Each row is a point on a landscape with many peaks, with its height.
A climber steps from a point to the highest of its 2 nearest points, and stops where none of them is higher. Distance is the straight distance between rows; heights are no part of it.
K368 (h 38.5): [120 112  93 101 101  87 113 107 130 120  92 125 107  99 101 131 104  89
  97  73 116 125 120 104 128 101]
K214 (h 54.9): [ 96 109  88 131 123 143  66 109 118 128 100 112 111 121 108 109  95 130
 138 125  97 110  78 112 121  86]
K347 (h 14.9): [ 84  83  97  90  93  87  89  72 101  71  88  64  98 109  91 100  65  88
  75  62  66  86 130  96 108  91]
K997 (h 7.7): [ 55  87 109 102  64  84 107  76 117 103 102  99 117 139 113 101  84 101
  64  57  99 110 125  96  97  94]
K488 (h 31.8): [ 71  66  82  82 105 128  80 112 101  79 120  67 106 108  97  77 125  96
  94 125 106  63 109 123  83 104]
K819 (h 49.9): [110  84  87  89  94  87 130  92  92  74  95  91 108  91  88 108  94  69
 100  53 132 103 110  54  80 119]
K717 (h 16.7): [111 121 124  73  94  82 131  95  74 100 109  99 112  63  91  70 112  77
  90 128  85 117  93  98  96  86]
K601 (h 53.1): [ 93 105 150  96 100 133  79  83 118 138  80 117 108 116 126  99  79 111
 102  99 133 109  84  97  95  95]
K98 (h 31.1): [120  91  97 114  94  61 127 104  93  94  89 148 100 105 107 120  86 107
  94  72 109 112  87  85  86 112]
K170 (h 23.3): [ 77  95 141  91  98 120  79  74  81 121  79 105 113 101 108  77  84  72
  99 120  97 121  88 119 129  65]
K547 (h 41.1): [106 118  68 122 101  98  96 125  98  93 109 121 104  97  86 106 117 114
 127 111  91 114  96 109 125 104]
K202 (h 23.2): [ 64  69  76  97 107 120  87 119  85  99 105 104 117 108  92 106 115  70
  87  81 118  82 129 120 138  91]
K111 (h 50.4): [121 108  79 117 103  64  99 105  99  83  97 123  86  94  88 124  89 107
 108  77  85 105 104 105 121 112]
K585 (h 24.6): [ 95 130 124 115  86 109  87  98 105 115 114  77  87 102 104  65 112 129
 103 143 101  98  75 100  65 111]
K960 (h 15.2): [118 114 134  86 128 133  97 109  75 120 102  93  96  68 108  82 104  70
 125 124 102 107  86 103 104  89]
K556 (h 45.7): [116 126  77 124 100  87  95 108 125  94 113 109  86 109  89 116 102 117
 106  93  77  99 111 101 115 109]
K807 (h 55.8): [115  84  92  76 113 106 122 108  88  88  96 111 119  81  97 125 101  66
 100  62 142  99 100  74  94 114]
K511 (h 15.0): [100  97 126  97  86  95 116  77  94 125  89 139 108 115 134  92  77 110
  96 101 111 118  72  91  66 105]
K957 (h 25.7): [ 77  66  82  87 122 130  92 124 102  88 115  85 122 100 100 112 122  54
  89  79 143  83 120 112 113 100]
K563 (h 9.7): [ 81  91 119 107  69  80 116  78 119 110 101 111 103 135 119 101  94 117
  70  86  95 114 107 102  71  99]
K125 (h 54.4): [131 127 110  72 116 100 117  94 102 129  94 111  95  90 107  88 108 112
 121 144  88 105  93  98  90  95]
K743 (h 5.8): [ 39  79  97 111  71 101 104  89 111 116 113  90 122 137 116  87 106  99
  69  75 122  96 114  99 100  95]
K62 (h 60.4): [112 130 134  94  98  94 120  92  92 131 101 107 104  91 104  74 100 108
  98 148 101 119  82  95  76  95]
K9 (h 18.4): [124  97 121  81 112 105 113  79  95 115  78 125 105  94 124 105  67 110
 101  91 115 100  71  85  71 109]
K858 (h 28.7): [ 82  59  69  84 121 144  77 122 100  84 113  91 116 105 100  95 129  80
  93 110 122  68 113 119 100  99]
K658 (h 37.1): [ 94  75 102  86 105 114  94  83 117  90  82  97 110 121 125 120  68  96
  90  58 111  90 118  92  94 108]
K225 (h 26.5): [132  97  94  89  99  66 127 100  95 101  82 156 106  86 100 125  81  90
 101  74 101 119  92  94 119 105]
K985 (h 12.0): [ 67  91 125 104  67  77 113  73  88 112  95 117 111 127 121  78  93 105
  79  95 107 114  82  96  76 101]
K332 (h 48.1): [107 106 150 100  97 112  81  73 128 127  79  92  92 104 124  98  76 113
  93  89 128  94  85  75  74 101]
K522 (h 44.4): [ 85 105  66 134 121 145  56 121 104  93 125  89  97 115  97 106 102 127
 125 125  77  83  93 108 116 100]
K447 (h 57.6): [115 152 113 119  80  84 132 115  87 109 133  88  94  64  74  89 126  87
 117 118 106 118  87  79  93 116]
K800 (h 51.2): [ 99 123 112 127  75  81 116 117  82 115 120 105 101  86  86  83 127 105
 112 124 109 114  79  97 112 112]
K799 (h 65.0): [ 86  86 122 106 109 146  86 117 111 126  98 107 123 118 114 116 107  97
 109 105 149  98 113 107 104  96]
K163 (h 31.0): [102 104 116 140  92  72  83  89 103 107  94 114  65 125 112 102  83 151
 105 116  88  89  77 101  85 103]
K469 (h 12.6): [111  94  98 104  89  64 103  76 109  63  92  79  82 114  95 111  80 114
  81  65  57  94 117 103  94  89]
K104 (h 59.9): [ 93 101 100 111 124 154  78 112 122 128  94 108 117 116 112 104 107 100
 129 119 117 113 102 121 113  92]
K798 (h 34.2): [110  94 111  77 103 120  97  95 133  94  82  83 100 104 106 124  72  85
  80  55 125  95 127  89 105  97]
K670 (h 44.0): [ 96  87  77 116  85  77 119 112  98  75 102  73  94 100  73 114 103  82
  87  53 136 103 122  70 105 110]
K36 (h 13.9): [ 96 118 138  81  84  89 119  92  82 109 111  67 108  62  98  71 120  61
  83 115 114 109  91  83  87  89]
K110 (h 18.6): [ 74 110 108  88  89 121  78  95 118  92 114  54 103 113  97  62 127 101
  93 136  67 103 123 134 101  77]
K895 (h 50.5): [125 126 111 107  95  71 129 108  82  99 116  84  89  76  82  93 113 106
 105 109 119 100  83  82  69 119]
K375 (h 19.1): [ 87  83  83  80 100  88 109  89  88  80  96  97 116  90  97  92  91  73
  85  84  76  99 128 121 136  86]
K956 (h 43.7): [118 103 100 110  83  67 136 108  78  93 118 110  99  90  92 103 115 104
 100  99 129  99  70  71  46 125]
K623 (h 31.4): [104 106 114  88 103 121  93  99 117 103  90  80  98  86 106 110  79  80
  96  79 109 105 122 108 118  96]
K75 (h 22.3): [127 101 116  97 114 101  85  79  97 108  79 112  78  90 116 100  72 121
 100 122  94  88  72 100  73 117]
K61 (h 35.4): [129 113  94 110 107  93  98 105 118  86  90  76  88  77  87 124  83  84
 107  58 114 109 111  76 119 114]
K649 (h 39.6): [ 76 105  90 126 103 140  62 116  86  99 129  73  87  98  96  76 118 106
 124 133  90  75  82 110 110 100]
K912 (h 52.2): [ 82  90  91  96  92  98  93  90 109  95 100 101 120 122  95  96 107 113
  93 116  82 107 115 125 111  87]
K308 (h 49.2): [141 141  88  75 113 112 115 106 138 132  92 114 103  99  92 104 125 104
 122 130  75 108 100  87  94  93]
K735 (h 44.9): [116  82  82  78 106 102 111  96 107  63  95  75 102  97 106 113  89  82
  92  61 120  95 126  72  74 119]
K548 (h 44.5): [ 57  98  81  92  92  81  85  92  82  85 115  79  89  97  76  66 112  89
  94 113  67  84 104 122 135  84]
K687 (h 62.1): [134  87  86  75 127 116 106 113 111  90  83 130 115  80 111 135  97  75
 104  75 127 103 110  92 109 105]
K55 (h 29.1): [100  92 109 107 100 100  91  97  81  97 108  89  89  97 110  77 104 122
  93 132 100  80  74  97  59 116]
K165 (h 56.6): [ 83  80  87 102  91  83 101  97  95  88 103 119 110 119 102 113  92 108
  93  91  92 100 106 105 106  92]
K201 (h 16.2): [ 89 121 108  76 100 128  97 109  93  91 116  55  94  85  97  66 127  75
 101 133  76 104 117 114 105  89]
K302 (h 37.3): [ 86 115  96 146  81  62  99 110  85 108 102 128  71 117 100 107 102 146
 105 108  91 103  69  92  90 104]
K965 (h 43.1): [122 109 128  90 100 116  91  86 130 121  97  74  86  95 116  90  92 113
  88 112 108  95  99 100  76 103]
K636 (h 55.9): [122  90  62  93  97  58 118 109  90  59 103 120  96 100  90 127  93  96
  89  71  84 101 121 102 111 100]
K273 (h 68.1): [132  99  72  81 124 117 100 119 115  83 100 109 103  82 102 123 121  83
 101  93 113 103 124 110 102 114]
K762 (h 49.1): [100 120  78 127 115 138  62 110 119 105 112 103 100 119  95  97  93 141
 134 142  69  83  80 112 116  78]
K346 (h 37.0): [100  88  98 116  79  58 139 108  74  91 105 120 100  97  99 114 106 103
  98  81 118 111  67  77  84 114]
K602 (h 17.1): [ 80  76  72  96  98  76  88  86  80  78  94  86  91  93  81 104  80  95
  82  71  58  92 123 114 136  94]
K516 (h 19.7): [116 114 120  75  91  68 133  85  80  97  93 129 106  84  91  88  92  86
  99 118  67 123  87 102 101  84]
K13 (h 35.1): [118 127  94 123 101  84  96  99 130 112  89 101  92  98  99 135  81  94
 100  54 104 118 120  85 135 103]
K478 (h 63.4): [ 87  73  71 120  96  73 107 110  87  75  99 110  96 117  89 115 102 119
  89  82 104  81  99  89  89 110]
K848 (h 61.9): [115  88  78  82 108  83 118 116 100  74 101 120 112  84  90 113 118  88
  90  99  89 104 115 107 106 104]
K2 (h 40.3): [ 81 110  83 112  89  75  92 101  81  75 115  83  75  88  75  87 101 114
  99 110  65  80  96 104 114 103]
K705 (h 39.4): [121  99  82 116  90  72 115 110 101  66  92  66  79  86  63 123  86  80
 102  51 106 102 130  74 112 108]
K728 (h 14.0): [ 99 128 110  88 113 134  95 128  81 103 118  77  96  75 102  78 126  63
 133 138  83 108  96 107 109  89]
K366 (h 33.8): [119 105 111 102 114 116  91 105  92  94 110  62  78  81 111  88  98 127
 106 126 103  62  80  91  42 125]
K914 (h 45.8): [ 94  94  75 162  93  73 100 120  92 104 101 119  70 121  97 124 101 149
 103  88 115  90  86  84  94 111]
K969 (h 20.4): [ 91  94 119  86 102 113  94  95  81 117  87 116 111  93 104  77  99 103
 111 130 101 110  78 119 107  82]
K733 (h 21.4): [ 81 118 111 106  94 128  78 100 114 106 122  65  95 110 101  72 117 120
  95 143  88 100  98 113  83 101]
K806 (h 45.1): [ 92  98  89 112  90  76 120 116  81 104 108 138 104  97  90  99 117 116
 112 123 106 115  82 111 109 101]
K872 (h 45.3): [137 123  87  88 118 128 102 110 148 139  85 123 115 107 101 111 125  97
 125 111  99 114  98  94 111 101]
K271 (h 35.3): [ 78  89  87  96 104 128  68 121  90  81 121  54  79  93 100  67 122 104
 103 130  95  57  92 108  90 103]
K752 (h 22.9): [136 100 103  71 108  71 128  98  89  97  95 146 109  82 104 102  89  92
 109  99  80 116  87 103  96 101]
K741 (h 28.5): [108 104 119  87 106 100  93  86  90 104  81 108  99  76 101 104  75  83
 104  90  94 109 100 103 129  89]
K620 (h 40.2): [ 95  78  89  72 113 115 113  81 111  79  93 103 118 117 124 109  97  86
  87  66 103 100 124  99  75 122]
K607 (h 58.9): [ 79  94 150 105 103 140  94  96  99 128  91  89 109 102 122  99  97  94
 101  92 151  90  97  88  87 103]
K123 (h 21.2): [ 66  65  76  86 104 123  87 100 109  95 102  91 126 119 100 124  96  83
  72  75 102  95 148 119 128  89]
K228 (h 14.2): [ 89 114 102  71 102 116  95 100  82  83 104  72 102  84  82  62 115  70
 116 134  58 113 105 126 127  72]
K541 (h 38.8): [131 109 122  89 106 107 110  88 111 103  95  60  83  92 111  94  90 110
  91 109 112  80  92  81  45 116]
K834 (h 48.2): [ 67  93  68 117  94  93  94 102  95  88 116  87  99 118  79  87 119 117
  95 116  60  96 128 128 130  86]
K944 (h 25.9): [ 92  97 120  85 111 110  79  76  83 118  67 121 105  95 108 103  68  79
 114  98  89 114  87 114 146  74]
K473 (h 26.3): [119  96 118 120 105  84  73  70 116 111  72 104  66 115 119 106  62 144
  99 101  93  77  74  91  75 107]
K331 (h 21.1): [ 65  74  71  97 104  92  93 101  79 104  97 105 121 105  76 104 106  79
  88  81  84 110 125 128 153  78]
K709 (h 55.0): [ 90  85  70 143  82  59 112 118  95  80 114 115  76 126  84 120 114 144
  87  88  92  89  99  94  83 106]
K210 (h 39.5): [ 86  98  86 105  89  73 102 112  83  82 112 117  93 101  87  87 122 126
 106 123  85  83  89 109  91 102]
K571 (h 41.8): [132 108  98  93 104 113 101 101 150 136  86 117 106 109 101 128 112 106
 105  91 113 119 119  92 105 109]
K909 (h 17.5): [117 110 135 101 124 132  86 101  86 132  92 113  98  91 113  83  97  92
 122 137 108 106  65 102 100  91]

For each start below, name the point where the climber stops.
K13 | K62
K960 | K273
K516 | K447
K985 | K478
K375 | K799
K55 | K799
K705 | K273
K271 | K799
K2 | K478

Two climbers start at each pair of points below. Name the first point that both come to, or write -.
K658 and K61 | K819
K123 and K602 | K202
K717 and K623 | -
